Points on a hilly landscape, in no order, each with its height.
A ball rolls from a point to the lowest of its 2 nearest points, and stops where none of them is lower. Distance is the straight distance between rows; heights are no part of it.
<442>: [-32  13 -32 -12   9  26  -4   4 -33  34  21 -15 -28 -22 -43  -9 -22  37
   0 -48  33]  h=7.89
<260>: [-28 -33 -18  12 -11 -35   7 -36 -66  29  19 -40   4  24 -13   5  57  53
  38  -4 -32]  h=2.57
<823>: [  8  41  25  -4 -60 -10  -8   0  15 -13 -43 -20   4  44  26 -16   6 -36
  10  61  30]  h=3.90
<529>: [-18 -78 -57  12 -39 -14 -15  63  -5  10 -12   6 -10  -7  14  32  27 -21
 -27  -7  61]  h=4.79
<367>: [-35  10 -29  15  12  16  -3 -10 -28  21 -13 -29 -17  28  -8  -3   2  33
  38 -33 -34]  h=7.40
<741>: [ 36  -5  21  20 -16  14  -9  13  39   6 -47 -20  14  18  -6   7 -32 -25
   1  43  -8]  h=2.85
<519>: [-31  69 -30 -39  36  24  -3 -49 -38  42  14 -17 -13  43  17 -14 -10  21
  47 -35 -13]  h=5.54
<278>: [-25  47  27 -17 -44  34  11  64  17  17 -15 -13  23  25  44   7  14  -3
  24 -15  12]  h=3.13
<166>: [-12  10 -39  -6 -17  31  -5 -35 -57  34  -5 -24 -36  39 -29  -1   0  43
  51  -1 -28]  h=7.14
<172>: [ 38  21  44 -37   1  32 -13  18  62   5  -5  29  15 -21   6  19 -38 -10
 -58  30  30]  h=6.70
<732>: [-29  41  11  -6  18  28  -3  49  23   5 -20  -6   9  15  54  -2 -15  -8
  28 -24  -4]  h=2.34
<360>: [-13 -66 -19   6  14  30 -34  23  34  -8   7  55  -7 -40  -4  32  -3 -37
 -77   0  52]  h=1.11
<312>: [ 37 -84  40 -11  21 -29  -1  -9   0 -30  45  48  21 -48 -20   6  28  -7
 -28  14  -5]  h=2.22
<844>: [ 39 -15 -25  17  -5   8   4 -16 -10  18   9 -10  -8 -29 -59  -1 -39  -7
   0  20   0]  h=7.54
<365>: [ -6  17  25  47 -56  13   2  37  24  18 -39   3  11  21 -13   3   9  22
 -13 -29   2]  h=3.02
<253>: [ -4  26 -39   9  39 -18  10 -77 -60  20  19 -18 -12  37   8   5  10  17
  50   4 -60]  h=2.83
<57>: [  2 -50  19  27   8 -65  -1  -8  -3 -19  15  -6  22 -25  38  21  33   7
  -2  45 -17]  h=5.82
<828>: [-12 -53 -32   5 -24  -5 -32  32  23  -5 -14  -5  -7 -22   5  32  -4 -22
 -28  27  48]  h=5.30
<537>: [ 24 -63  23  26  12  31 -14  14  42 -16 -36  32   3  -5 -33   4 -12 -33
 -46  -7   2]  h=6.98
<361>: [-10  22  -4 -10  56  17   2  18  15 -11  -5  -7   0  -2  38  -6 -27 -17
  30 -15 -30]  h=1.40
<21>: [  9   9   1 -14  24  40   5  37  15  10  -3   0  -1 -20 -11  -7 -47   0
   9 -11 -16]  h=2.59
<606>: [ 24  12   6 -35  63   2  12  -6  28 -42  12  31  -3  -9  12 -20 -32 -19
   7  -4 -42]  h=1.62
<313>: [ 45  50  43   5  21  16  22 -13  35 -11 -12  28  21  19   8 -15 -19 -17
   4   4 -61]  h=6.61
<739>: [ 37 -65  19  -9  32 -31  16 -22   1 -47  27  36   8 -27 -43  -5   6  -5
 -11   5 -40]  h=2.93
<628>: [-20 -41  12  12   6 -68  -9  20 -21   7  17 -19  30  -4  62  11  63  30
  20  13   2]  h=5.29
<200>: [ 31  80  14  19   6  20  15 -25  -7  18   1   8  10  31  13  -7 -17  -6
  35   0 -61]  h=6.36
<654>: [-24  39 -12  -6  -2 -21 -14 -37 -47 -35 -10 -30  -8  46  52 -40  36 -61
  39   6  28]  h=4.97
<66>: [ 41  32   0   4  11  18  10 -26   2   1  19  33 -15 -30 -61 -21 -40  20
 -30 -19  -9]  h=7.56
<401>: [-37 -21 -28 -26  -7 -47 -16  10  -6 -24   7 -28 -10  -4  56   9  31 -12
  18  37  35]  h=5.91
<718>: [-13  92  47  23 -19  10  21 -20  -4  17  12   4  22  27  37   7  29   7
  18 -40 -30]  h=2.09
<843>: [-21  62  36  39 -44  18  11   4   0  26 -12   2   8  28   2   3  20  43
   5 -40 -25]  h=2.60
<271>: [-18 -54 -17 -26  33   8 -22  31  25 -21  16  18  -5 -51  23  30 -17 -12
 -32  13  16]  h=6.44
<277>: [ 29 -97   7  39   7  -1  -2  -5  20 -11 -12  17  12 -28 -32  19  12 -36
 -36  13   0]  h=7.12
<516>: [-22 -29 -15 -18  29 -36 -10  10   6 -17  23 -15  -4 -39  41  24   4   1
   2  21  11]  h=6.22
<678>: [  0   2 -16   4  30  34   4 -17 -20  14  33  21 -27 -44 -59 -14 -27  23
 -23 -48   6]  h=7.72
<467>: [-47   6 -31 -19 -25 -24  -5   9 -15 -15 -14 -32 -28  20   7 -28  27  17
   5 -10  50]  h=6.50
<567>: [  2 -27  -9  18 -21 -60   8 -23 -36  -4  23 -31  -1 -26 -21   3  17  17
   5  37  16]  h=6.24
<673>: [-22  41 -10   2 -29 -19  -1 -16 -18 -10 -18 -30 -25  27  -1 -33   4   6
  22  13  17]  h=6.69
<128>: [  1  -4   6  16  24 -79  17 -39 -22 -20  33 -17   9 -27  20   6  19  15
   5  34 -12]  h=6.16
<705>: [ -4 -45  -8  31  -6  51 -10  47  34  17 -23  46   2 -21 -13  14 -13 -37
 -56 -29  54]  h=1.67
<387>: [  6  71  60   2  -8  24  38  -8  23   5  21  25  24   2  11  14  14  22
  -6 -43 -56]  h=2.63
<526>: [ -8  54 -14  -5 -36  20   0 -23 -38  20 -14 -19 -26  45 -17 -27   1  24
  41   7 -12]  h=6.88
<749>: [  4  11 -28   3  54 -15  18 -37 -28  -1  21 -19  -2   3   8  -3  -3   4
  40  -5 -61]  h=4.13
<213>: [ 32  46 -20   2 -17  14   4 -15 -12  26  11  -5 -19 -13 -49 -11 -45  21
   4  12   2]  h=7.35
<433>: [ 39  10  59 -23  18  27   8   8  54 -27 -14  45  17  12 -13 -13 -25 -11
 -26  -3 -27]  h=6.74
<419>: [-43 -34 -32 -40 -24 -50   2  14 -28 -19   9 -33 -14   7  34 -17  62  18
   3   8  54]  h=6.25
<497>: [ 17 -75  12 -13  24 -21 -20 -15  28 -41  22  37  -3 -44  -8  24   7 -18
 -57  27  10]  h=1.26
<397>: [ 23  84  37   9 -21  -5  18 -18  19  13   5   4   9   1  -1  -4 -17  16
  -9   6  -5]  h=6.94
<88>: [ 15 -58 -14  43  -5   1   2   2   0   4  -6  -7  -1 -34 -45  10  -6 -17
 -14   0   9]  h=7.30
<591>: [ 52 -21  -2  -8  44 -40  28 -41   6 -41  14  19   9  -9 -18 -11 -13 -14
  -3  30 -58]  h=1.86
<338>: [ -9 -19 -20  -2 -49 -41  -5 -11 -19 -21  -2 -34 -21  -9 -24 -13   9   0
  -4  46  51]  h=5.83
<484>: [-25 -23 -27  11   7  -9   1  12 -17   7   0 -31 -10 -13 -14   3  -2  21
  19 -23  -3]  h=7.64
<222>: [ -3  46  12   3 -40  -6 -15 -13 -19 -32 -40 -18   4  56  48 -36  26 -66
  35  37  22]  h=4.43
<84>: [-37 -41 -10 -21   7 -49   5  15 -45  20  17 -40  30  18  43  -7  69  28
  43  -9   0]  h=4.54
<540>: [ -3 -32  -8  21  14  58   4  34   8  19  -1  27  -5 -42 -36  -2 -27 -24
 -29 -38  33]  h=2.27
<790>: [-36 -36 -39  13  20  31   8  23 -30  31  23  -1 -13 -39 -33   0  -4  14
 -13 -64  38]  h=8.05
<27>: [-23 -41 -45  32 -39  -7  -8  64   5   7 -39   1 -16  18   5   9   9  -2
 -19 -38  45]  h=4.08
<443>: [-17  16 -19 -13   2 -52 -10 -29 -22 -37   6 -31  -8  15  55  -9  15 -48
  32  52  28]  h=5.48
<95>: [ 15  61  58 -28   8  30  28  14  35  -3  28  34  17 -22  -2  -2 -15  22
 -24 -35 -22]  h=3.03
<645>: [-27 -41  -6 -36  -9 -31   5 -11 -68  46  24 -43  28  29   8 -18  78  53
  46   1 -14]  h=3.68
<767>: [ 13  32  47  -8 -48  37  24  45  33  29 -10 -18  42  11  15  26  -1  -7
  12   8 -18]  h=2.92
<185>: [ -6  47 -27 -22  72  21   8 -35 -19  18  22  -5 -13  11  11  -8 -22  17
  38 -37 -56]  h=4.96
<161>: [ 21 -39  45 -22  15  57  -8  37  46 -25 -20  56  13   4 -24  -3 -25 -24
 -35 -23  -6]  h=6.86
<485>: [ 32  97  -8  -4 -24   5  13 -33 -17  27  19   5  -8  15 -20 -11 -27  39
   9  14  -8]  h=7.13
<670>: [-22  -3 -17   8 -35 -25 -29   9  22 -19 -22 -11 -23  -6  11   3  -6  -2
 -24  28  60]  h=5.52
<508>: [  0 -89   7 -18  22  17 -35   1  37 -41  12  71  -1 -23 -19  26  17 -39
 -71   3  26]  h=0.48
<638>: [-33 -53 -33  13  15  -4  -3  43 -10   6   7  -5  -4 -29   0  16   7  11
 -13 -47  29]  h=7.87
<393>: [ 44 -12  16 -43  45 -23   9 -28  32 -71   5  51   0  11 -20 -20 -26 -22
  -6  12 -37]  h=0.63
<180>: [ -1 -30 -10  54 -40  11 -12  44  24  11 -53   1   0  12 -17   9  -2  -8
 -16 -19  19]  h=3.49
<421>: [  3  95  -1  -8   5  29   2 -44 -39  34   9  -4  -3  49  25 -13   0   8
  50 -21 -26]  h=5.96
<135>: [ 11  48  33 -10 -14  12  -3  15  35   8  -4   6   2 -21   3   1 -34  10
 -23   5  23]  h=6.82
<174>: [ 52  16  48   1 -30  39  14  22  38  34 -17 -11  34   6 -18  16 -26  -9
  -9  23 -15]  h=2.12
<206>: [ 17 -28   7 -28  26  20 -29  12  50 -21 -10  23  -6 -26   8  20 -37 -26
 -44  32  12]  h=6.58
<611>: [-40   3 -28  16   9 -27   4 -73 -64  21   2 -27 -19  43  -5   4  34  44
  35 -15 -39]  h=1.03
<458>: [ 19  20  10  11 -53  -4  -6   2  16   3 -35 -28   0  20 -20  -9 -21 -14
  -3  47  26]  h=3.39

Two balls start at each pair of points below. Name the first point that both come to, or write never.
<277> / <57>: <611>
<442> / <367>: <401>
<128> / <443>: never

For each start below, name the point where the ball stops.
<844>: <611>
<638>: <401>
<421>: <611>
